Each row is a point on a landscape with many valleys, with its height.
From any point a ball rolls to the lowest of the 2 points nearest to it. It stops when none of these is lower. Distance is the straight distance between rows; heights are no part of it.
(174): |  -4 |  21 |  -4 |   6 |  -7 | -35 |  13 |   8 |  -5 |  -8 |   2 | -19 | -12 |   9 |  -5 |   3 | -28 | -22 |   5 |   4 |  14 |  11 |  18 |  (h 234)
(340): |   4 |  24 |  -3 |  -7 |  -3 |  15 | -25 | -19 |  17 |  -9 |   5 |  -9 |   7 | -13 |  -2 |  -7 |  19 |  -5 |  -4 |  -4 | -11 |   1 | -11 |  (h 640)
(886): | -19 |  19 |  -4 |   5 |  -1 | -18 |  -9 |  -3 |   0 |   1 |   1 | -15 | -10 |   6 |   3 |   0 |  10 |  -8 |  -1 |   1 |  13 |   7 |  -2 |  (h 233)
(150): | -17 |  -7 |  -4 |  16 |   2 |  -7 |  -8 |   9 |   3 |  11 |  -5 | -10 | -11 |  -7 |  18 |  -2 |  25 |  13 |  -9 |  28 |  16 |  14 |  -9 |  (h 455)
(1139): | -11 |  32 |   2 |  13 |  -5 | -45 |   1 |   6 |  -1 |   1 |  -8 | -14 | -28 |   1 |  -7 |   0 | -21 | -15 |   8 |  -4 |  13 |  21 |  13 |  (h 175)
(1222): |  20 | -21 |   9 | -10 |  -6 |  10 |  -2 |  16 |   3 |  -4 | -20 |  -4 |   6 |   1 |   0 |   9 | -19 |  10 | -13 |  -4 | -13 | -12 |   1 |  (h 355)
(806): |  -7 |   5 |  -9 |   4 |  -3 |   7 | -24 | -12 |  14 |  -3 | -23 |  -8 |  -7 |  -6 |   8 |  12 |  14 |   4 | -15 |   5 |  -3 |  12 | -21 |  (h 602)
(1226): |  22 |  33 |   1 |  17 |  -8 | -11 | -21 |  -3 |   2 |  16 | -28 | -18 | -26 |   9 |   8 |  14 | -15 |  14 |  -3 |   1 |   4 |   5 |   2 |  (h 381)
(354): |  -6 | -32 |  -3 |  12 |   5 |  -1 |  25 |   4 | -15 |  -2 |  17 |  31 |  18 |  14 |   9 | -10 |  14 |   0 |   2 |  19 | -19 | -14 |  -1 |  (h 642)
(603): | -13 |  12 |  -9 |  -4 |  -7 |  -8 | -11 | -10 |  -8 | -16 |   8 | -13 |   7 |   3 |   0 |  -3 |  27 |  -7 |  -6 |  -4 |  -6 |  -2 |  -5 |  (h 364)
(333): |   1 |  26 | -12 |   3 | -12 |   8 | -30 | -18 |  14 |  -4 |  -7 | -14 |  -1 | -10 |   6 |   4 |  12 |  -6 | -10 |  -1 |  -8 |  13 | -11 |  (h 622)
(1111): |  36 |  12 |  12 |  -9 |  -4 | -36 |  20 |  13 |  -9 |   7 | -15 |  -6 | -17 |  22 |   8 |  13 |  -9 |  16 |  12 |  13 |  12 | -17 |  25 |  (h 651)
(783): | -15 | -24 |   4 |   2 |   6 |   0 |   3 |  12 |  -6 |  -8 |   2 |  18 |  22 |   6 |   9 |  -5 |  23 |  17 |  -2 |  21 | -23 |  -7 | -12 |  (h 612)
(1108): |  -9 |  -6 | -12 |  -7 |  -2 | -22 |  14 |  -2 | -19 | -17 |  10 |  -3 |   7 |  23 |  13 |   4 |  12 | -19 |   2 |   8 |  -7 |  -8 |   8 |  (h 474)
(878): | -19 |   8 | -10 |   5 |   2 |   6 | -23 | -14 |  19 |  13 | -19 |  -3 | -20 |  -7 |  14 |   7 |  19 |   0 |  -9 |  14 |   6 |  10 | -29 |  (h 579)
(896): |   7 |  38 |   1 |  -4 |  -9 | -11 | -10 | -17 |   0 |  -5 |  14 | -14 | -13 |  -7 | -10 |  -3 |   8 |  -9 |  -1 | -13 |   8 |   2 |   7 |  (h 235)
(369): |  25 |   6 |   2 |  -5 | -11 |  19 | -12 |  -1 |   2 |   4 |  -6 | -17 |   4 |  -1 | -10 |  10 | -25 |  -9 | -13 | -23 |  10 |  -5 |   7 |  (h 480)
(1255): |  -3 |   3 |   0 |   7 |  19 | -47 |  34 |  11 |  -8 |   3 |  -4 | -10 | -24 |  -8 |   0 | -15 |  -3 |   5 |  23 |  30 |  25 |  30 |  20 |  (h 591)
(259): | -11 | -11 |  17 |  -8 |  15 | -13 |  -4 |   3 |  -6 |   1 |   6 |  35 |   9 |  12 |  -5 | -18 |  17 |  10 |   1 |  -5 | -23 | -23 | -15 |  (h 444)
(149): |  24 |  15 |  13 | -26 |  -9 |   7 | -20 |  -7 |   7 | -11 |   8 |   1 |  19 |  -3 | -15 |  -7 |   2 |   5 |   2 | -11 | -27 | -17 |  -1 |  (h 112)
(1073): |  25 |  21 |   5 | -11 | -15 |   1 | -21 |  -7 |   0 |  -4 | -15 | -19 |  -4 |   5 |  -4 |   5 |  -3 |   4 | -11 |  -9 | -12 | -10 |  -4 |  (h 504)
(1105): |  20 |  37 |  -4 | -22 | -10 | -32 |  -6 | -12 | -15 |  -6 |  -9 | -32 | -13 |  13 |   4 |   0 |  13 |  -8 |  13 |  -6 | -17 |  -5 |  14 |  (h 291)
(92): |  -2 | -27 |   0 |  15 |  15 |  31 |  -8 |   9 |  13 |  22 |  -9 |   5 |  -4 | -14 |   8 |  13 | -15 |  11 |  -2 |  -2 |  30 |  24 |   2 |  (h 647)
(1212): |  16 |   6 |   6 |   0 |  20 | -52 |  36 |   5 |  -7 |   1 |  -1 |  -3 | -20 |  -1 |   5 |  -4 |  -5 |  12 |  26 |  26 |  24 |  19 |  31 |  (h 611)
(676): |  -8 | -22 |  -5 |  18 |   5 |  -1 |  10 |   9 | -12 |  -2 |   9 |  -3 |   9 |   4 |   8 |   7 |   7 |   0 |  -6 |  18 |  11 |  -2 |   0 |  (h 507)
(803): |  -9 |   6 |  -5 | -13 |  -3 |  13 |  -7 |  -7 |   1 | -17 |  13 |  10 |  39 |  -4 | -20 | -13 |   5 |   3 |   1 |  -8 | -42 | -11 | -16 |  (h 358)
(1262): |   0 | -12 |  18 |   5 |  11 |  -4 |  -7 |  11 |   7 |  12 |  -1 |  21 |  -2 |  -4 |   3 | -21 |  26 |  36 |   6 |  18 |   8 | -13 |  -7 |  (h 470)
(720): | -19 | -16 | -13 |  26 |   2 |   1 |  34 |  20 | -16 |  12 |  20 |  -2 | -10 |  -5 |   1 |  -8 |  -3 |  -7 |  12 |  26 |  30 |  14 |   8 |  (h 619)
(599): |   0 |  -9 |  -7 | -13 |  -5 |   4 |  -1 |   1 |  -8 | -21 |  15 |   8 |  31 |  11 |  -4 |  -6 |   6 | -10 |  -4 |  -2 | -39 | -14 |  -8 |  (h 408)
(1097): | -26 | -39 |  -3 |  11 |   5 |  47 |   6 |   1 |  13 |  26 |  -2 |  18 |   6 | -16 |   1 |   0 |  -3 |  13 |  -2 | -12 |   5 |  14 | -16 |  (h 571)
(739): |  27 |  11 |   6 |  14 |  -3 |   4 | -22 |   4 |   9 |  16 | -32 | -13 | -20 |   0 |   7 |  24 | -22 |  17 | -10 |  -3 |  10 |   2 |   2 |  (h 430)
(283): |  -8 |   3 |  -5 | -12 |  -5 |  45 | -18 | -21 |  30 |  -6 |  -3 |  19 |  17 | -32 |  -1 |   4 |  -8 |  -5 |   1 | -23 | -21 |  23 | -11 |  (h 308)
(929): |  -9 | -41 |  -1 |  19 |  12 |  39 |   7 |   7 |   9 |  21 |  -1 |  16 |   9 | -19 |   5 |   2 |  -7 |  15 |  -5 |  -6 |  18 |  13 |   0 |  (h 618)
(1208): | -11 |   3 |  -4 |  11 |   9 | -17 |   3 |  11 |  -4 |  15 |  -7 |  -8 | -22 |  -9 |  15 |  -8 |  33 |  21 |   2 |  34 |  24 |  15 |   0 |  (h 419)
(736): |  21 |   0 |   7 | -14 |  -8 |  26 | -13 |  -2 |  10 |  -7 | -12 |  -7 |  15 |  -7 | -13 |   5 | -19 |  -2 | -10 | -22 | -13 |   1 |   1 |  (h 482)
(508): | -29 | -13 | -16 |  17 |  -6 |   7 |  26 |   2 | -16 |  11 |  18 |   5 |  -2 |   5 |  -9 |  -1 |   0 | -22 |   6 |  -3 |  17 |   1 |   1 |  (h 644)
(1125): |  25 |  18 |  13 | -31 |  -3 |  -6 | -11 |  -4 |  -5 | -12 |  18 |   2 |  17 |   5 |  -4 | -18 |   7 |   3 |   9 |  -4 | -40 | -19 |   4 |  (h 239)
(532): |  12 |  -1 |   0 | -19 | -12 |  14 | -11 |   4 |   5 | -19 | -11 | -10 |  18 |  -1 |  -7 |   1 |  -1 |  -3 | -12 |  -6 | -33 |  -9 |  -9 |  (h 445)
(652): |  -6 |   4 |  -5 |   9 |   3 |  22 |   3 |  -2 |   6 |  18 |  19 |   2 |   0 |  -2 | -14 |  -2 | -19 | -17 |   0 | -30 |  28 |  13 |   0 |  (h 691)
(168): | -13 | -17 |  -4 |  12 |  21 | -24 |  52 |  -1 | -21 |  -2 |  19 |   5 | -21 |   2 |  -3 |  -2 | -10 | -16 |  19 |  27 |  17 |  13 |  19 |  (h 549)
(306): |  -6 |  28 |   4 |  20 |  -5 | -25 | -15 |   5 |   3 |  13 |  -3 | -10 | -25 |   1 |  -4 |   1 | -22 |  -5 |   3 |  -4 |  26 |  15 |   6 |  (h 88)
(307): | -14 |  -3 |  -8 |  10 |  10 | -32 |  19 |  11 | -17 |  -4 |   3 | -13 |  -7 |   6 |  15 |   5 |   6 |  -1 |   8 |  30 |  17 |  10 |  10 |  (h 342)
(105): |  17 |  33 |   3 |   0 | -12 | -29 |  -7 |   2 |  -8 |   0 | -16 | -22 | -20 |  14 |  -1 |   7 | -12 |   2 |   1 |  -8 |   9 |  -5 |  12 |  (h 277)
(499): | -24 | -18 |  -3 |   0 |   6 |  44 |  -8 | -11 |  25 |  22 |  -1 |  17 |  -1 | -16 |  -1 |  -3 |  -1 |   3 |  -4 | -21 |   8 |  11 | -25 |  (h 490)
(193): | -28 |  11 | -10 |   0 |   5 | -21 |  -2 |  -2 |  -9 |  -3 |   4 |  -8 | -14 |   7 |  13 |  -3 |  33 |   0 |   3 |   5 |   7 |   3 |  -7 |  (h 283)
(260): |  23 |   3 |   1 | -11 |  -5 | -16 |  23 |  -1 |  -8 |  -9 |   7 |  -4 |  -7 |  21 |   2 |   5 | -19 | -21 |  -2 |  -5 |   6 | -20 |  14 |  (h 368)
(208): |  14 |  32 |   5 | -16 |  -9 | -38 |   3 |  -4 | -13 |  -5 |  -9 | -22 | -22 |  18 |   0 |   8 |  -4 |  -6 |  11 |  -7 |  -2 |  -5 |  15 |  (h 217)
(888): | -13 |  13 |   4 |  -5 |  -2 |   3 | -25 | -14 |  12 |  -5 |  10 |   8 |   6 |  -7 |  -9 | -15 |  20 |  -1 |   0 | -16 | -11 |  -5 | -19 |  (h 615)
(276): |   6 |  11 |   1 | -22 |   1 | -13 | -14 |  -9 |  -5 | -15 |  12 |   7 |  21 |   8 |  -1 | -18 |  13 |   1 |   6 |  -9 | -29 | -17 |  -1 |  (h 327)
(242): |  -8 |  -5 |  -8 |   8 |  13 | -23 |  18 |  12 |  -5 |   4 |   4 |  -8 |  -6 |   1 |   9 |  -9 |  27 |  14 |  10 |  29 |  19 |  10 |   8 |  (h 378)
(222): | -22 |  -2 | -13 |  10 |   7 |  19 | -16 |  -8 |  22 |  23 | -12 |   4 | -20 | -13 |  15 |   3 |   9 |  10 | -10 |  11 |  19 |  12 | -25 |  (h 544)
(1253): |  -6 |  13 |  -4 |   2 |  -2 |  37 | -14 | -27 |  22 |  14 |   9 |  -3 |   9 | -21 |  -4 |  -2 |  -2 | -10 |   0 | -26 |  13 |  23 |  -8 |  (h 406)
(719): |  17 | -12 |  -1 |   4 |   6 | -22 |  36 |  11 | -14 |  -3 |   8 |   2 |   1 |  16 |  15 |   2 |  -8 |  -1 |   2 |  18 |  17 |  -4 |  22 |  (h 590)
(57): | -18 | -26 |  -6 |   5 |   9 |   5 |   9 |  17 |  -8 |  10 |  11 |  13 |  -1 |  -7 |   9 | -22 |  32 |  20 |   4 |  17 |   1 |  -7 | -14 |  (h 583)
(470): | -15 |  15 |   5 |   3 |  -2 |   7 | -10 |  -7 |   6 |  12 |  10 |   3 | -11 |  -6 | -10 |  -8 |   6 |  -9 |  -2 | -19 |  24 |   0 |  -8 |  (h 345)
(1030): |  -3 |  18 |   7 |  19 |  -2 |  -5 | -17 |   4 |   8 |  14 |  -9 |  -5 | -20 |   0 |   4 |   9 | -14 |   3 |  -4 |  -3 |  31 |   7 |   0 |  (h 170)
(1079): |  26 |  10 |   6 |  -3 |  -8 | -25 |   7 |   5 |  -7 |   1 |  -9 | -15 | -12 |  22 |   0 |  13 | -21 |  -8 |  -2 |  -1 |  15 | -11 |  18 |  (h 328)
(1007): |   1 |   3 |   3 |   8 |   2 |  16 | -15 |  -7 |   8 |  17 |   3 |   0 |  -4 |  -3 |  -3 |   9 | -20 |  -8 | -11 | -23 |  29 |   9 |  -1 |  (h 677)
(205): |  -1 |   1 |  -7 |  -6 |  -6 |   2 | -11 |   0 |   1 | -15 |  -1 | -10 |  15 |   9 |   2 |   4 |   6 |  -4 | -16 |  -5 | -12 |  -6 |  -4 |  (h 405)
(746): |  14 |   4 | -15 | -26 |  -3 | -13 |  26 | -19 | -23 | -22 |  29 |  -7 |   7 |  17 |   8 |  -3 |   4 | -31 |  14 |  -2 | -21 |  -8 |  15 |  (h 510)
(1254): |  26 |   8 |   0 | -27 | -18 |   0 | -11 |   5 |   0 |  -9 | -18 | -26 |  -1 |  12 |  -4 |  -2 |  -1 |  -7 |  -2 |  -1 | -23 | -18 |  -1 |  (h 457)
(235): |  17 |  19 |   1 | -12 |  -9 |  29 | -35 | -19 |  21 |  -4 | -11 |   1 |   6 | -29 |  -1 |   3 |  -5 |   4 |  -5 | -14 | -18 |   9 |  -4 |  (h 293)
(1347): |  27 |  -6 |   8 | -20 |  -9 |   9 |  -5 |  10 |   2 |  -5 | -23 | -17 |   2 |  13 |  -7 |  10 | -10 |   1 | -13 |  -9 | -17 | -16 |  -1 |  (h 404)
(331): |  14 | -21 |  -1 |  15 |   6 |  -4 |  30 |  10 | -16 |  -3 |  17 |  11 |   5 |  13 |   9 |  -4 |   5 |   1 |   5 |  26 |   9 |  -8 |  14 |  (h 573)
(271): | -13 |  -6 |  -3 |   2 |  10 | -25 |  38 | -17 | -17 | -10 |  22 |  13 | -13 |  15 |  -7 |  -1 |   5 | -25 |  12 |  -2 |   7 |  -6 |   7 |  (h 516)
(501): |  -1 |  13 |  -4 |  -7 |  -2 | -42 |  21 |  10 | -18 |  -6 |  -4 | -25 |  -9 |  21 |   8 |  14 | -20 | -16 |   6 |  14 |   8 |   4 |  21 |  (h 279)
(997): |  -9 | -28 |  -4 |   4 |  10 |  -2 |  22 |   8 | -13 |   4 |  21 |  23 |   6 |   4 |  10 | -18 |  25 |   8 |  10 |  18 |  -5 | -15 |   0 |  (h 620)
(993): |  -6 | -31 |  -6 |   1 |   7 |   0 |   8 |  10 | -13 | -14 |   5 |  20 |  27 |  12 |   6 |  -1 |   6 |   7 |  -2 |  18 | -33 | -14 |  -8 |  (h 633)
(543): |  15 |  -9 |  24 | -10 |   8 |  -4 | -14 |  11 |   3 |   5 | -12 |  24 |  10 |   3 |  -8 |   2 | -13 |  27 | -10 |  -1 | -24 | -23 |  -7 |  (h 542)
(673): |  -7 | -14 |   2 |  18 |   1 |   6 |   5 |  12 |  -2 |   8 |   6 |  -3 |   3 |   4 |  -5 |   3 |  -8 |  -5 |  -8 |  -1 |  21 |   3 |   2 |  (h 481)
(1263): |   1 |  31 |   5 |   6 |  -9 |   5 | -20 | -13 |   8 |   8 |   6 | -11 | -11 |  -7 | -10 |  -1 |  -6 |  -9 |  -1 | -19 |  15 |   2 |   2 |  (h 289)
(288): | -14 |  -9 |  -3 |  10 |  22 | -42 |  47 |  14 | -14 |   0 |  11 |  -3 | -22 | -11 |  -3 | -15 |  -9 |  -6 |  21 |  32 |  18 |  25 |  19 |  (h 570)
(1227): |  -7 |   4 |  -4 | -13 |  -2 |  25 | -15 |  -9 |  13 | -18 |   5 |   4 |  33 | -20 | -16 |  -6 |   8 |   1 |  -2 | -11 | -31 |   4 | -13 |  (h 304)
(15): | -14 | -13 |   3 |  21 |   8 | -10 |  22 |   8 | -10 |   9 |  13 |   5 |  -7 |   5 |   0 |  -5 |  -5 |  -1 |   5 |   6 |  30 |  -4 |   9 |  (h 449)
(116): | -11 |  -8 |   1 |  14 |   6 |  -7 |  30 |  -3 |  -9 |   5 |  23 |  15 | -12 |   8 | -11 |  -1 | -12 | -16 |   6 |  -9 |  27 |  -9 |  11 |  (h 421)
(1310): |  23 |   6 |   9 |   5 |  -4 |  11 | -19 |   6 |   3 |   8 | -14 | -10 | -10 |   3 |   1 |  15 | -27 |   2 | -14 | -12 |  15 |  -2 |   6 |  (h 462)
(661): | -24 | -26 |   2 |   6 |   5 |  11 |  -6 |   7 |   5 |  -4 |   0 |  17 |  17 |  -5 |  -3 |  -4 |  11 |  12 |  -5 |   2 | -20 |  -5 | -18 |  (h 578)
(495): | -12 | -16 | -12 |  18 |  -5 |  25 |   6 |  -5 |  -1 |  15 |  16 |   4 |  13 |   3 | -14 |   5 | -20 | -18 |  -4 | -24 |  14 |   7 |   2 |  (h 705)
(537): |  -9 |   5 |  -7 |  -7 |   0 | -20 |  19 | -16 | -19 | -15 |  21 |   1 |  -3 |  13 |  -4 |  -3 |  10 | -21 |   6 |  -8 |  -2 |  -7 |   7 |  (h 498)
(1325): | -19 | -18 |  11 |   2 |  10 |   3 |  -2 |   9 |   4 |  14 |   2 |  22 |  -2 |  -6 |   0 | -19 |  24 |  18 |   1 |   1 |   1 | -14 | -21 |  (h 531)
(226): |  24 |  -9 |  13 |   5 |  -4 |  -2 | -14 |  13 |   8 |   0 | -24 |   1 |  -5 |   1 |   8 |  13 |  -3 |  33 | -14 |  10 |  -6 | -10 |   5 |  (h 221)
(668): |  17 | -21 |  -4 |  17 |   9 |   8 |  25 |  20 | -11 |  -1 |  11 |   5 |  13 |   1 |  11 | -11 |  14 |  14 |   0 |  31 |  16 |   2 |  13 |  (h 551)
(971): |   4 |  -5 |   6 |  11 |   6 | -30 |  35 |  10 | -10 |  -4 |  14 |  -2 | -13 |  12 |   2 |   3 | -26 | -10 |   8 |  18 |  28 |   4 |  27 |  (h 607)
(787): | -32 | -18 | -16 |  23 |   0 |  11 |  30 |  13 | -12 |  22 |  14 |   3 |  -6 |  -3 |  -4 |  -3 |  -3 |  -8 |   8 |   7 |  30 |   8 |  -1 |  (h 641)
(47): | -21 |  -3 |  -1 |   5 |  -1 |  23 | -10 | -11 |  11 |  18 |   4 |   7 |  -8 | -11 |  -5 |  -4 |   1 |  -2 |  -8 | -19 |  18 |   2 | -19 |  (h 407)
(608): |  19 |  20 |  -1 | -24 |  -9 | -10 |  -8 | -15 |  -5 | -17 |  24 | -22 |  13 |  -4 |  -1 | -11 |  18 |  -6 |  12 |  -7 | -22 | -17 |  12 |  (h 417)
(1124): |  -2 |  39 |  -2 |   3 |  -6 | -32 | -12 | -13 |  -3 |  -4 |   2 | -17 | -16 |   2 |   1 |   3 |   4 | -11 |   3 |  -6 |   8 |   8 |   2 |  (h 174)
(1089): |  12 |  10 | -10 | -26 |  -4 |  -8 |  10 | -17 | -11 | -21 |  29 |  -9 |  19 |   7 |   5 | -13 |  14 | -23 |  13 |  -5 | -28 | -13 |   7 |  (h 473)
(1197): | -22 | -28 |  -6 |  15 |  -1 |  28 |  -2 |   1 |  14 |   7 |  -7 |   9 |   7 | -11 |   8 |   5 |  11 |   9 | -10 |  10 |   7 |  11 | -19 |  (h 528)
(680): | -27 |   1 |  11 |  -4 |   7 |   4 | -18 |  -3 |   5 |   8 |   5 |  15 |  -3 |  -6 |  -3 | -16 |  27 |   6 |   3 | -10 |  -8 | -12 | -25 |  (h 581)
(1256): |  -4 |   8 |  -6 |  -5 |  -3 |  47 | -20 | -26 |  31 |   3 |   0 |   3 |   9 | -28 |  -3 |   7 | -10 | -12 |   1 | -20 |  -3 |  22 |  -2 |  (h 360)
(587): |   1 | -18 |  25 |  -1 |  13 |  -4 |  -9 |  11 |   3 |  -3 |   3 |  37 |  18 |   7 | -10 | -11 |  -4 |  21 |   0 |   0 | -14 | -22 |  -7 |  (h 495)
(978): |   2 |  -9 |  -7 |   7 |  -7 |  28 |   1 |  -8 |   1 |   1 |   3 |   1 |  24 |   0 | -16 |   2 | -13 | -11 | -10 | -21 |  -4 |   2 |   0 |  (h 716)
(576): |  43 |   7 |  11 | -17 |  -6 | -24 |  10 |  13 | -10 |   9 | -27 | -17 | -18 |  32 |   9 |  11 |  -5 |   7 |   8 |   9 |  -4 | -27 |  11 |  (h 676)
(1190): |  -2 | -11 |  -1 |  18 |   6 |  16 | -12 |   7 |   8 |  18 |  -9 |  -2 |  -2 |  -5 |   4 |  17 | -23 |  -1 | -13 |  -6 |  29 |  19 |   2 |  (h 664)
(419): | -14 | -19 |   7 |   2 |   0 |  26 |  -3 |   7 |   7 |  -8 |  -5 |  22 |  22 | -13 | -11 |   2 |  -6 |  10 |  -7 | -11 | -24 |   2 | -14 |  (h 540)
(484): | -27 |   2 |  -6 |  -6 |   1 | -17 |  -2 | -10 | -13 | -18 |  12 |  -6 |   0 |  11 |  12 |  -2 |  32 | -12 |   4 |  -4 |  -6 |   1 |  -4 |  (h 326)
(424): |  10 |  31 |  -8 | -24 |  -8 | -24 |  -6 | -15 | -13 | -20 |  11 | -27 |   5 |   6 |   6 |  -2 |  16 | -12 |  10 |  -2 | -11 |  -5 |  11 |  (h 356)
(58): | -24 | -12 | -20 |  25 |  -9 |  14 |  16 |  -3 |  -7 |  -2 |  14 |  -2 |  12 |   8 |  -7 |   4 |   4 | -20 |  -2 |  -9 |   7 |   2 |  -4 |  (h 627)
(1035): |  21 |  17 |   7 | -19 |  -9 |  23 | -24 |  -8 |  15 |  -9 |  -1 |  -7 |  14 | -21 | -12 |  -1 |  -4 |   8 |   3 | -10 | -26 |  -6 |  -8 |  (h 218)
(312): | -18 |  -5 |  -4 |  17 |  10 | -24 |  33 |  22 |  -8 |   9 |  13 |  -3 | -19 | -12 |  -3 | -13 | -10 |  -1 |  17 |  28 |  32 |  16 |  14 |  (h 594)
(278): |  13 |   6 |   3 | -31 |  -9 |  44 | -14 |  -2 |  16 | -17 | -20 |   6 |  10 | -26 |  -8 |   8 | -26 |   4 |   0 | -25 | -34 |  10 |   2 |  (h 151)
(210): |  -9 |   2 |  -7 |   2 |   0 | -34 |  21 |   9 | -16 | -11 |   3 | -15 |  -5 |  18 |  11 |   9 |  -5 | -12 |  -3 |  19 |  14 |   7 |  21 |  (h 312)
(606): |  27 |  46 |   3 |   7 | -15 | -13 | -22 |  -6 |  -5 |  13 | -17 | -27 | -24 |   9 |  -5 |   9 | -18 |   1 |   2 | -11 |   4 |   6 |   4 |  (h 332)
(96): | -12 |   5 |  12 | -11 |   4 | -16 |  -7 |  -5 |  -8 |  -9 |   6 |  20 |   7 |  11 |  -2 | -18 |  19 |   3 |   5 | -14 | -20 | -17 |  -4 |  (h 390)
(859): |   4 |   3 |   2 |   5 |   3 | -17 |  27 |  -2 |  -8 |  -4 |  19 |   7 |  -8 |  14 |  -7 |   3 | -20 | -20 |   3 | -11 |  18 |  -9 |  16 |  (h 399)
(438): |  -7 |   5 |  -7 | -12 | -10 |  38 | -17 | -20 |  21 | -14 |  -3 |   0 |  28 | -28 |  -5 |   6 |   0 |  -2 |  -6 | -10 | -24 |  17 |  -9 |  (h 248)
(1252): | -27 | -25 | -19 |  18 |  -3 |  19 |   5 |   2 |  -6 |  -3 |   4 |   3 |  19 |   4 |  -7 |  -2 |  14 |  -9 |  -8 |   2 |  -6 |  -1 | -17 |  (h 606)
(20): | -20 |   3 | -15 |   3 |   7 |  28 | -26 | -18 |  23 |  26 | -14 |   3 | -21 | -12 |   7 |   4 |  -3 |  -9 |  -2 |  -4 |  18 |  16 | -21 |  (h 499)
(346): |   0 | -34 |  -7 |  18 |   6 |  11 |  17 |  17 | -13 |   2 |   5 |   1 |  21 |   1 |   5 |  -1 |  12 |   7 |  -4 |  32 |  10 |   1 |   5 |  (h 529)
(500): |   2 |   2 |  -2 | -23 |  -7 |  49 | -13 | -10 |  30 | -14 | -11 |  14 |  17 | -38 |  -1 |  13 | -23 |   1 |   5 | -23 | -29 |  22 |   6 |  (h 247)
(710): | -16 | -13 |  -7 |  14 |   4 |   7 |  -9 |  10 |   8 |   5 |  -9 |  -8 |  -1 |  -3 |  11 |  11 |  11 |   4 | -12 |  17 |   8 |  10 | -11 |  (h 488)
(169): |  24 |  12 |  15 | -36 |  -8 |  42 | -25 |   2 |  18 | -14 | -31 |  14 |  -9 | -28 |   0 |   7 | -29 |   8 |   4 | -24 | -33 |  12 |   3 |  (h 131)
(404): |  20 |   4 |  18 | -13 |  -3 |   4 | -24 |   4 |   9 |  -9 | -17 |  15 |   4 |  -2 | -10 |   1 |  -9 |  16 |  -8 | -10 | -23 | -16 | -10 |  (h 577)
(162): |   3 | -17 | -12 |  -4 |   0 |  -5 |   8 |   1 | -16 | -19 |   9 |  -2 |  21 |  21 |   6 |   3 |   8 | -11 |  -4 |   4 | -21 | -17 |   1 |  (h 446)
(156): |   5 | -10 |   5 |  -9 |  -2 |  32 | -16 |   1 |  12 | -10 | -12 |  13 |  18 | -12 |  -9 |   5 | -19 |   5 | -14 | -24 | -19 |  -2 |  -9 |  (h 505)
(797): |  16 |  16 |  13 |  -5 |  -6 |   2 | -30 |  -4 |   7 |  -2 | -17 |   3 |  -5 |  -1 |  -3 |   5 |   4 |  10 | -14 |  -9 | -18 |  -7 | -10 |  (h 541)
(361): | -12 | -16 |   1 |   5 |  17 | -22 |  47 | -10 | -21 |  -3 |  25 |  26 | -26 |   5 |  -2 |   2 |  -4 | -23 |  18 |   8 |   9 |   2 |  10 |  (h 532)
(249): | -24 | -40 | -11 |  21 |  -1 |  34 |  10 |   6 |   3 |   5 |  -3 |  12 |  20 | -10 |  -4 |   0 |   7 |   4 |  -8 |   8 | -14 |   5 | -15 |  (h 572)
(182): |  22 |  -2 |  19 |   0 |   1 | -20 |  -8 |  12 |  -1 |   2 | -17 |  10 |   1 |  11 |   8 |   3 |   8 |  31 |  -2 |  14 |  -2 | -22 |   7 |  (h 320)
(99): |  12 |  -9 |  25 |   2 |  11 |  -7 | -16 |  12 |   7 |   8 | -16 |  20 |   2 |  -2 |   3 |  -7 |  13 |  41 |  -4 |  11 |  -1 | -10 |  -3 |  (h 403)
(790): |  31 |   6 |   5 | -29 | -14 |   2 | -11 |   9 |  -1 |  -5 | -46 | -28 |  -9 |  17 |  -3 |   0 |   6 |   3 |   3 |  -3 | -32 | -16 |  -9 |  (h 515)
(540): |  30 | -22 |  14 |  -1 |   2 |   5 |  -2 |  20 |   2 |   0 | -17 |   5 |  14 |  -2 |   4 |   8 | -10 |  30 | -11 |  14 |   0 | -12 |   7 |  (h 296)
(834): | -16 |  12 | -12 |   2 |   2 |  36 | -23 | -26 |  26 |  20 |  -2 |   5 | -13 | -19 |  -2 |   2 |  -7 | -17 |   1 | -18 |  16 |  22 | -20 |  (h 456)
(525): |  27 |   9 |  12 |  -1 |   6 | -48 |  29 |   9 | -10 |   2 |  -6 |  -2 | -22 |  12 |   4 |  11 | -12 |  13 |  17 |  19 |  18 |   0 |  27 |  (h 632)

For each start below, name the point where the ball stops.
(495): (1124)
(58): (306)
(242): (306)
(271): (438)
(806): (438)
(404): (226)
(676): (208)
(993): (208)
(543): (149)
